Points, in no order, along strands that fork and pass close to each other.
(in the rows, 128 means zero)
Two points are linked if the straight distance between their rows is under 112. Some points are linked to none.
K862: [ 76  66  82 129 169  78 156 146 121 108 175  81 127 128 149  93 165 155
  60 123 135 120 133 134]
K675: [152 178 162 149 122 121 169  64  97 112 129  79 188 102 202 143  67 133
 160  88 122 110 109 111]
K305: [164 182 132  56 110  90 113  84 116 114 189 141 168 138 183 117  69 159
 149 103 121 106 118 139]
K307: [145 107 135 140 103 160  95  94 114 169 106  82  33 123 117 119 181 112
  86 158 122 162 137 111]
K32: [130 147 132 147 137 139 178 115 160 119 122 104 128 104 178 182 142 142
  98  98 150  79 145 194]
K469: [ 97 114 137 134 156 121 172 133 131 103 123 162 171 117 145 131 136 129
 179 130 144 124 163  88]
K360: [ 93 143 158  95 135 108 186 122 179 143 131 186 119 105 119 106 149 166
 136 139 157 115 132 163]
K341: [101  72 125 137 148  96 122 130 140 129 152  80 107 122 138 112 158 163
  46 114 136 119  98 157]
K260: [ 98  74  92 147 136 119 145 195  84 130 106 131 129  96  99  85 171 102
 116 151 116 159 176  87]
K742: [149 189 156  86 182  87 119 105 151 132 153 187 168 134 161 140  88 138
 149 128 166 149 146 175]
K250: [105 144  92  62 198  98 134 126 137 114 178 117  95 132 139 127  96 163
 113 113 162 112  96 106]
K599: [134 141 102 121 141 159 104 115 166 159 121 172  87 140 104 150 181 131
 129 140 164 127 157 123]
K166: [ 97  93 146 118  75  99 106 133 167 114 147 152 111  89 146 108  78 164
  84 131 116 100 116 186]
K221: [110 135  77 113 171 120 140 139 162 138  99 129 136 159 164 157 115 150
 221 106  69 120 164 120]
K598: [102  76  86 151 118 139  75 158 143 127  84  94 105 127 148 121  90  93
 126 145  93 118 101  77]
K327: [127  86 147 155 154 143  75 136 110 142 136 158 143 160  49 139 137 115
 108 106 151 183 118 122]
K143: [ 95 117 146 127  97  93 208 160 134 118 111 129 157  71 143 149 182 103
 111 124 108 124 174 178]
K914: [112 127 104 110 130 135  85 163 131 140  63 191 104 100 136 131  91 142
 143 155  94 143 162 147]
K446: [ 84  87  93 139 157 121  81 174 117 142  87 155 126 120  84 110  90 139
 120 125 115 159 101 141]
K804: [183 166 154 154 177 144 100 111 109 142  87  97 176 145 131 148  96  85
 176 103 123 152  91 109]
K210: [117 137 110  89 127  77 108 139 114 126 185 158 100 167  88  84 105 165
 100 146 171 118  83 144]
K620: [119 161  94  56 156  93 114 135 127 123 197 141  91 157 117 113 105 175
 104 122 158 111  74 127]
K579: [111 106 144 161 142 130 127 141 120 102 110 123 159 114 110 112 132  95
 143 150 150 141 101  53]
K591: [163  97 137 142 129 178  76 129 130 154 116 135  88 146  87 173 156 119
 102 111 111 155 161 157]
K523: [ 97 100 185 113 139  88 135 163 121 127 135 165 126  85  90  98 102 144
  73 137 153 163 102 171]
K800: [108 112  89 129 158 114 133 136 141 118 112 132 189 159 176 162 111 136
 210  96  71 127 181 122]
K74: [116  64  88 154 100 151  60 154 121 133  82 116  85  94 144 110 106 119
  87 157  91 134 146  98]
K86: [140  89 129 145 111 157 147 161  86 136 122  98 104 113 122 108 182 117
 124 159 113 159 182  79]
K45: [119 114 120 104  45  76 107 138 146  98 119 175 114 136 122 103  84 157
 122 162 111  87 124 188]
K821: [126 151 122 116 117 119  89 140 129 152  98 149  68 139  93 129 127  88
 127 163 132 149 105 101]
K548: [111 127 156 134 109 116 192 126 152 114 109 108 152  87 163 167 161 131
 108 107 123  96 152 180]
K6: [184 144 126 155  99 194 154 139  97 148 113  72 121 126 111 161 161 121
 124 103  88 114 147 150]
K909: [113 112 120 133  75 140  93 110 141  96 179 112 141 149 165  84  79 131
 126 135 142  83  88  75]
K68: [106 155 129 147 128 127 195 133 100  91  96  86 187 110 172 178 104  64
 174 116  89 147 149 106]
K254: [127 146 172 110  73  99 124 112 144 136 119 156 143 110 107  97 116 133
 144 135  92 131  84 152]
K18: [148 143 116 135  52 134  96 107 139 112 153 164 130 178 101  92 123 119
 153 166 135  99 100  94]
K922: [123 130 109 130 108 168 150 105 155 144 122  97 116 138 113  94 183 147
 171 131 123  86 103  69]
K665: [ 83 168 108  93 165 101 160 115 189 144 122 175  87 136 101 136 142 161
 152 141 161 115 126 168]
K88: [155 171 144 134 141 141 195 143  83 113  81 103 160  97 144 171 132  56
 179 122 104 155 170 106]
K164: [172 109 116 155 119 176 118 138  86 132 141 107  94 132 123 161 196  86
  84 130 127 171 214 142]
K76: [117 123 173  79 125  65 111 160  92 128 155 165 131 108  90  74  82 153
  72 137 140 158  76 161]
K154: [ 97  63  72 150 108 139  59 156 121 153  86 135  94 112  84  98 126 138
  84 139 108 150 114 126]
K905: [160 150 108 139  91 182 174 142  87 151 126  70 110 117 121 137 197 103
 121 123  97 138 160 140]
K263: [201 170 153 162 160 176 119 115  90 133  85 119 153 118 124 175 121  69
 160 122 137 157 130  85]
K427: [113 100 159 154  91 131 165 127 127 101 138  69 179 125 160 133 121 139
 125  90  92 102 102 139]
K392: [154 113 140 135  86 170 154 141  90 147 131  78  87 124 129 107 200 134
 125 143 115 155 172 119]
K300: [114 126 106 164 155 133 162 130 133 102 134 104 143 124 148 155 167  93
 110 129 150 106 158 128]
K364: [135 173 134 121 109 113  96 122 128 126 111 143 107 148  86 122 119  92
 146 156 147 141  67 123]
K680: [107 132 142 133 138 125 143 131 133 116 101 152 148 114 126 112 114  97
 181 145 132 132 114  62]
K289: [129 141 114 132  87 127  93 109 124 102 184 123 124 173 118  82 106 124
 123 161 172  96  79  87]
K418: [124  99 179 147 168  97 114 162 128 128 106 176 155 113 105 159 111 119
 108 114 123 173 144 174]
K142: [153 117 118 154 135 157 128 166  91 126 127 102  85 119 161 179 173  73
 101 163 113 171 211 134]
K964: [124 148 104 153 170 147 120 119 150 124 110  95 122 151 118 154 118  97
 150 131 156 111  86  94]
K178: [ 95  93 135 138 179  99  90 186 112 141  83 162 145 122  88 128  78 129
 106 122 121 190 112 165]
K494: [162 155 144 137 130 170 166  90 143 145 135 161 176 131 112 115 154 165
 154 101 154  96 139 145]
K189: [113  84 146 119 164 103  86 151 121 125 157 147 167 143 137 115  66 177
 113  93 106 148 108 160]
K543: [132 133 120  52 120  47 125 167  84 117 177 161 104 121 100  92  82 156
  75 153 153 128  98 138]
K201: [129 154 118 136 144 139 182  98 143 130 155  91 133 120 166 151 121 167
 107  80 156  66 126 175]
K903: [157 173 124 103  62 119 129 108 139 131 156 184 135 181  75  84 140 130
 158 171 165 111 106 118]
K629: [157 151 117 103 156 151 154  93 125 144 179 102 141 137 160 129 107 198
 109  61 146  58 113 160]
K272: [ 87  94 184 118 116  79 196 174 120 120  95 158 164  69 122 125 152 127
 119 120 108 146 151 160]
K156: [144 192 150 106 120  82 126 108 112 140 141 143 134 169  65  94 115 129
 138 149 154 150  53 150]
K832: [135 192 132 124 155 124 106 102 160 123 101 133 132 147 163 167  82  91
 173 133 115 119  95 148]
K759: [151 134 173 159 103 157 153 112 124 113 117 126 176 102 135 140 138 107
 133 117 134 117 136 106]
K414: [128  81 139 154  67 138  84 109 132 131 135 120 115 110 100  81 153 105
  99 147 120 128  90  84]
K838: [183 164 153 149 142 182 163 144  60 119  99 102 131 112 126 158 148  60
 146 131 129 164 175  95]
K996: [130 119 104 134 160 167 129 159 107 151 112  76  66 159 131 159 150 109
 150 151 129 169 169  96]
K365: [ 84 117  93 142 161 131 104 138 164 129  87  88  99 142 143 158  98  97
 155 135 114 113  99  89]
K613: [156 131 143 123  98 145  76  91 131 154 111 144  44 115  89 141 171  87
  66 158 143 164 128 139]
K690: [147 140 139  99  38 101 103 132 140 123 112 178 107 123 106  94 110 137
 141 166  81 114 122 160]
K748: [144 154 102 132 136 178 171 107 140 151 127 121 144 149 101 114 183 160
 177 113 140  97 129 100]
K879: [121 123 106 113 139 142  87 162 133 148  86 162  61 117 128 156 116 120
 135 164 120 140 159 122]
K498: [ 93 110 113 139 153 111 180 152 115  90 147 143 211 141 157 138 126 118
 195 109 105 135 186 116]
K983: [167 141 178 138  92 150  92  87 134 106 176 127 164 149 116 107  89 138
 115 108 127 119  88 141]
K550: [146 187 162 101 119 107 131  65 115 122 158 101 176 111 209 135  63 154
 157  92 116 110 107 119]
K520: [158 152 158 153 169 122  67 122 113 130 118 110 173 157 111 130  85  79
 157 119 120 172  63 107]
K41: [187 151 148  91 107 132  91  98 119 102 204 128 155 152 155 126  72 156
 110  98 130 101 100 148]
K583: [178 125 111 147 129 172 152 125 100 152 137 138 108 121  96 141 214  98
  96 119 147 146 206 153]
K144: [132 199 143  88 137  96 130  70 137 119 139  92 132 129 205 158  47 143
 153 106 114  98  81 144]
K98: [130 135 110 112  69 129  66 149 120 110  78 174 117 112 134 105  66 132
 151 158  77 130 135 149]
K264: [147 126 187 120  92 132 109 108 150 127 142 137 162 129 106 101 123 151
 129 104 100 135  86 156]
K205: [188 116 136 147 123 194 102 154 113 148 116  88 112 152 118 195 145 112
 118 100  77 150 165 163]
K109: [106 132  88 116 176 140 117 129 171 131 126 190 125 151 142 160 135 160
 194 126 119 116 168 124]
K118: [ 73  70  90 151 145  93 162 168 120 106 115 122 137  97 122 102 150 112
 104 149 143 129 154 101]
K354: [ 94  78 128 130 115 115 104 134 159 128 165 108 107 118 146 101 121 173
  71 110 128 101  92 155]
K933: [128 116 163 138 181 100 143 175 117 132  87 179 165  98 121 175 130 103
 136 125 108 175 177 162]
K835: [ 83 140 101 109 191 103 157 121 155  99 152 103  92 125 137 117 109 156
 139 122 175 111 102  92]
K834: [157  79 110 144  85 177  75 122 144 144 136  97  85 138 109 119 151 150
 111 120  80 115 133 109]
K302: [112 158 101  99 174 133 142 129 171 153 108 180  74 129 114 150 167 153
 169 142 136 126 162 133]
K929: [129 153 103 147 159 168 157 152  97 144 115  69  54 139 158 163 168  81
 122 167 128 168 192 134]
K179: [148 201 122 111 136 120 111  82 159 113 138 134 131 159 186 167  63 119
 156 122 140  92  98 160]
K362: [ 75  83 163 127 126  83 159 166 129 132  98 164 141  78 101  97 139 155
 101 132 123 146 127 164]
K769: [124 153 145 155 111 120 185  95 115 105  96  73 203 114 195 174  93 101
 177  97  87 121 142 123]
K167: [119 137 140 157 146 143 148 103 118 101 149 105 147 112 142 105 127  89
 120 150 201 115 105  53]
K708: [124 144  99 162 166 148 111 104 141 116 128 125 115 136 137 150 138  83
 133 159 189 117 122  67]
K601: [104 118 131 140 109 117 169 108 153 133 134  86 126 129 112  83 189 151
 110 128 148  92  96 105]
K248: [140 165 147 105 122 137 149  98 172 158 140 183 143 144 108 120 147 178
 145 115 134 109 129 173]
K833: [153 168 120  63 150 132 134  84 123 132 195 124 174 140 169 108  98 202
 151  73 126  95 112 124]
K585: [ 87  81 124 146 111 114 165 136 126  97 160  95 178 134 167 115 131 152
 132 101 123 100 139 106]
K604: [ 57  62  66 155 160  85 155 145 138 111 134 116 132 109 155  85 156 151
 105 148 134 111 151 117]
K754: [134  79 104 144 136 149  94 145  99 163 107  74  56 156 118 131 155 112
 102 140 106 163 134  98]
K323: [138  96 152 134 135 135 155 136 135 159 138 170 169 141  72 123 187 162
 110 106 154 149 156 161]
K973: [172 180 149 107  82  87 136 111 107 125 154 148 132 190  64  89 123 139
 128 160 178 129  85 139]
K860: [168 117 111 146 142 166 126  93 139 157 119 163  95 125 101 150 210 111
  78 124 171 140 178 131]
K726: [135 104 119 142  95 159  59 114 162 152 122 121  75 134 106 152 137 121
 101 127  95 126 124 132]
K820: [110  94 152 137 101 135 131 113 127 101 169 111 161 114 179 108 107 142
 116 121 153  94 118  78]

A fork is a point with three links. Follow the links from the first point to the second and name the forks in between, in order.
K983; K835 => K305
K820; K254 => K690
K469; K754 => K302
K833; K98 => K305 > K690
K144; K254 => K550 > K305
K879; K143 => K690 > K305

Follow the links from the first point to the second, and from the first to the third. Name the last point that the two ways share.
K675; K166; K909 => K690
K820; K354; K983 => K690
K364; K263; K179 => K550
K362; K98; K832 => K305
K45; K179; K272 => K305
K754; K167; K360 => K302
K922; K754; K708 => K302
K832; K254; K68 => K550
